Each row is a point on a landscape with many peaks, with its height.
A climber steps from a point to whichever of its 2 nearest points has the largest rise for the distance, and stops where none of them is higher. Distance is the straight distance between rows; heights are no part of it.
J158 (h 4.16): [175  68 191 134  79 133 161 113  96 112 131 150  93 133 106 137 182 163
 136 174]
J882 (h 3.79): [168  92 157 166  87 105 157 107  85 134 112 160  84 123 126 144 151 185
 139 157]
J795 (h 1.81): [111 101 129 151 176 149  71 132  74 167 151 119  87  81 140 171 132 184
 122 156]
J127 (h 4.45): [103 196 139 123 128 140  81 154  90 124  80 122 124 150 149 110  99 148
  71  94]
J822 (h 4.73): [126 141 116 161 104 109 105 132  93 135 187 109 175 122  91 129  81 123
 154  89]
J265 (h 5.70): [ 89 188 131 128 154 138 165 125 172  98 139 122 159 131 142 113 144 104
 145 112]
J966 (h 1.90): [152 130 135 110 121  99 103  99  76 171  54 136  68 116 148 134 163 126
 114 155]
J535 (h 4.98): [136 128 134 108 164 131 152 111 187 105  76 179 111 109 172  98 126 105
 132 167]
J20 (h 2.23): [143  93 140 132 163 148  79 117 116 148 123 124  92  48 144 162 123 170
 148 181]
J948 (h 5.49): [123 116 135 108 207 104 178 110 181 120 154 193 115 142 155  94 147  70
 175 161]
J423 (h 5.17): [ 81 179 128 177 133  99 139 147  84 122 151 116 172 138 124  86  91 111
 131  75]
J518 (h 5.43): [157  87 130 110  85 157  69 146 102 157 157 109 116 158  84 165 128 158
  92 131]
J589 (h 4.60): [127 181 102  74 136 107  88 136 123 142  86 117 105 184 154 176 143 133
 111 101]
J462 (h 4.39): [140 145  96 164 103 120 121 130 134 131 166 119 162  98 102 145  61 158
 160  78]
J343 (h 4.44): [142  78 126 149  89 117 113 139  96 134 173 102 176 107  67 100  97  96
 140 116]
J721 (h 3.27): [150 113 182 181 137 110 178  99 118  92 142 180 105  93 151 113 115 163
 163 183]
J460 (h 3.52): [142 105 156 190 116 113 189 107 106 121 111 170  87 112 148 131 144 187
 138 164]
J277 (h 5.28): [126  30 106 141 176 152 160 125 161 136 185 142  99 103 142 146 167 125
 133 174]
J605 (h 5.76): [127  69 152 112 172 172 138 116 158 125 157 143  99 114 143 132 158 126
 125 189]
J501 (h 3.07): [134 165 107 140 115  88  93 143 101 137 101 142 129 124 139 138  82 156
 128  99]
J27 (h 3.99): [ 94 180 170 141 138 176 107 137 108 117  99 117 128 125 139 112 119 171
  95 135]
J953 (h 2.00): [121 142 123 102 119 185 108 129 150 135 149  77 154 164  95 153 166 100
 112 116]
J169 (h 4.43): [109 117  51 157 147  96 150 163 167 141 116 116 127 110 160 140  93 109
 126  63]
J654 (h 4.05): [168 115  74 146  73 110 127 141 160 149 142 128 142 129  98 153  71 160
 143  76]
J199 (h 3.88): [128  60  97 143 126 132 145 143 141 147 106 136  93 126 139 143 145 159
  96 145]
J332 (h 5.58): [126 160  82 137  98 154 153 128 149 120 154  91 159 197  90 140 132 112
 112  55]
J839 (h 4.94): [132 196 125  76 107 126  80 131 115 138 123 126 118 194 136 186 135 168
 100 103]
J983 (h 1.72): [133 150 141  89 124  99 110 112 110 147  58 134 103 126 141 122 160 119
 130 152]
J345 (h 1.29): [116 141 172  85 175 194 117 126 174 100 124 127 141 117 143  92 131  87
 107 165]
J661 (h 5.26): [121 133  71 142 104  92 153 155 141 136 142 102 142 190 118 140 114  96
 119  54]
J370 (h 6.13): [ 72 190 122 159 151 149 178 121 159 112 160 101 163 172 124 126 160 115
 134 100]
J275 (h 4.78): [157  41 171 114 119 133 170 128 124  96 127 172 108 135 123  79 167  87
 110 172]
J499 (h 5.73): [147 100 121 113 170 121 174 114 216 112 157 198 132 150 137 122 137  75
 171 162]
J473 (h 2.52): [144 162 107 129  82 126 122 138 136 137  95 150 104 187 139 159  92 202
  86  98]
J444 (h 3.46): [129 126  92 124 135  94  85 146 104 151  62 126 117 106 154 120 105 105
 114 107]
J923 (h 0.85): [ 88 202 154  99 170 103  98 114  53 163 151 117 101 178 142 156 159 156
 141 128]
J831 (h 3.54): [143 169 142 128  87 133 142 106 149  95 157 106 195 133  79 117 109  91
 168 106]
J257 (h 5.30): [111 169 135  92 153 124 174 119 196  95  98 157 137 143 161  93 146  82
 137 133]
J759 (h 2.33): [106  89 135 130 185 133 132 122  89 149 106 120  73 102 169 119 181 124
 104 156]
J725 (h 4.48): [166  54 180 136  89 135 175 127  85 100 122 151 105 134 122  95 183 131
 108 157]
J123 (h 4.84): [120 144  90 134 108  54 137 145 110 146 100 136 125 187 142 142 124 112
 125  84]
J479 (h 1.49): [110 113 117 147 158 148  69 153  84 156 165 105 114 109 127 157 114 163
 105 126]
J969 (h 1.16): [125 131 135 102 146 200 123 133 169  89 121 111 169 106 128  81 103  67
  92 123]
J38 (h 4.75): [ 91 175 103 153 147  63 126 139 100 134 145 127 163 125 140 123 109 101
 164  77]
J238 (h 1.27): [ 91 119 132 143 161 160  72 158  57 147 175  94 123 144 120 138 133 139
  86 119]
J41 (h 2.60): [140  99 150 125 167 123 110 105 113 129 139 145 115  53 145 125 116 127
 167 179]
J747 (h 4.28): [129 100 138 130  87 104 102 151  76 131 132 110 164 115  88  78 105  82
 120 111]
J815 (h 5.33): [125 182 110 135  89 145 177 126 163  94 129 102 177 186  93 105 142  95
 116  73]
J60 (h 3.08): [125  86  94 152 128 124 101 162 108 154  92 121 109 104 145 105  84 148
  84 103]
J898 (h 3.76): [163 155  86 141  65 128 138 132 158 138 160 129 135 174 104 162  74 186
 128  56]
J625 (h 0.43): [110 157 136 131 156  73 155  91  97 158 121 137 102 123 144 138 163 146
 180 145]
J334 (h 5.04): [140  73 155 124 133 122 145 124 123 103 139 155 134 105 125  85 137  84
 131 161]
J828 (h 1.55): [123 160 168  83 115 129  84 126  97 131  59 114 123 125 124 104 143 118
 115 150]
J176 (h 3.48): [128  54  69 130 145 157 125 153 179 151 115 113 102 106 147 149 127 139
  95 129]
J502 (h 3.39): [158 131 161 125  83 156 142 104 151  89 154 110 191 122  75 103  90  86
 152 140]
J424 (h 4.76): [119 179 145 121  86 130  95 152  99 123  87 118 142 174 119  96 111 126
  84  90]
J306 (h 2.79): [138 139 125 140  89 110 115 135 112 136 102 142 114 152 126 140 106 176
 115 122]
J237 (h 6.17): [131  60 160 104 144 180 128 130 122 127 127 118  93 118 126 129 185 140
 101 186]
J724 (h 2.11): [137 117 138 116 173 124 127  97  79 172  68 131  58  90 176 127 178 124
 107 166]
J307 (h 5.31): [137 151 120  82  91 119  76 130  81 142 155 131 114 212 137 183 114 171
  79 121]
J686 (h 3.75): [135 160 135 143  95  96 177 105 184  89 157 149 176 131 105 127 112 114
 190 127]
J776 (h 1.40): [117 156 178  72 134 172 113 129 147 109  91 110 139 135 125  87 152  95
 108 160]
J851 (h 4.35): [ 95 165 126 153 143  79 135 120 125 119 166 123 168  97 125 124 117 109
 191 116]
J821 (h 4.46): [102 137  68 160 143  57 151 149 128 145  85 138 111 157 167 144 112 113
 126  83]
J339 (h 5.56): [ 70 181 146 182 146 121 159 138 104 122 161 118 154 153 128 104 126 133
 128 102]
J781 (h 1.06): [112 124 138 136 132 168 148 136 145 100 132 111 168 121 122  65 110  75
  95 125]
J855 (h 0.23): [115 133  98 144 142  56 135 115 118 154 120 145 116 114 142 150 142 128
 176 127]
J652 (h 2.16): [150 127  82 103 109 181 106 128 158 117 149  75 168 126  83 148 132  79
 117  80]
J734 (h 1.87): [109 151 132  92 129 136 108 133 131 149 152  91 138 158  97 148 173 105
 140 124]
J807 (h 3.97): [124 172 114 130 131  84 163 107 181  99 137 159 170  96 136 130 106 117
 202 118]
J804 (h 2.51): [185 124 115  99 119 164 107 116 188  91 147 116 173  67  99 138  85  83
 157 124]
J767 (h 5.75): [148  64 153 114 105 169  95 143  95 146 115 118  84 132 102 151 164 166
  83 161]
J563 (h 4.92): [118 108  86 153 133 114 151 139 161 130 135 128 148 103 138 123 107 127
 133 110]
J246 (h 3.77): [120 111 116 113 142 101 100 133 108 133  78 132 130  74 151  92 115  85
 126 134]
J749 (h 3.18): [167 127 169 117 106 166 116 112 188 108 117 129 119  99 118 164 111 179
 145 187]
J503 (h 2.30): [168 130 102  81  94 157 109 123 179 107 137  95 179 104  83 138 123  78
 140 102]
J962 (h 3.55): [119 147 157 127 133 170 125 124 161 115 112 128 126 121 130 136 126 166
 122 165]
J255 (h 4.85): [153  32  99 144 154 117 169 112 165 139 170 167  99  93 147 158 153 133
 162 179]
J994 (h 3.13): [123  59  72 144 152 158 118 167 163 151 101 107 106  86 157 113  87 142
  78 115]
J427 (h 4.08): [109 124 139 129 121  99 100 145  83 120 107 119 164  93 124  75 111  79
 120 116]
J189 (h 5.10): [111 114 114 127 186 105 178 100 170 133 112 169  98 118 182 118 160 109
 155 169]
J978 (h 2.80): [175 138 152 106 105 166  99 119 190  92 127 112 154  70 105 151  79 138
 150 146]
J738 (h 1.04): [ 94 165 158 121 153 117  82 135  45 147 158 108 120 158 126 133 147 135
 125 120]
J104 (h 1.67): [116 182 144 122 108 123 113 124 110 140 170 113 143 187  96 164 148 154
 149 116]
J459 (h 4.41): [159  46  95 141 119 102 164 117 149 140 125 165  88 107 135 160 161 151
 151 166]
J813 (h 5.71): [152 119 104 110  79 146  87 148 114 154 161 111 124 186 101 170 104 171
  82 105]
J165 (h 5.08): [112 175 136 127  84 127 158 141 145 114  98 117 155 187 109 103 142 121
 100 103]
J861 (h 2.62): [115  94 186 135 172 147 143 119  55 122 131 129  90  93 157  90 178 128
 117 164]
J797 (h 5.38): [130  85 109 125 139 122 161 129 182 112 147 156 147 114 134 108 126  83
 143 145]
J816 (h 2.96): [125 109 191 159 166 143 141 106  88 114 146 143  99  69 151 121 136 166
 150 180]
J571 (h 3.47): [150 187 121 148  68 156 156 126 171 107 126 121 151 149 100 125  79 172
 123  72]
J853 (h 0.68): [ 94 205 152 103 167 104 120 105  92 161 136 118 103 147 135 154 157 172
 173 136]

For each start below, name the point where the climber stops.
J978 => J332
J502 => J370
J60 => J822
J501 => J822
J459 => J237
J734 => J332

Call two points neighbours if one is among the 2 nearest of the other. Go from one point of each pair to the other, from neighbour to neighbour, staying as high as possible. Name the lowest point that can't be avoided.
J332, J797 => J169
J813, J237 => J518
J797, J370 => J535
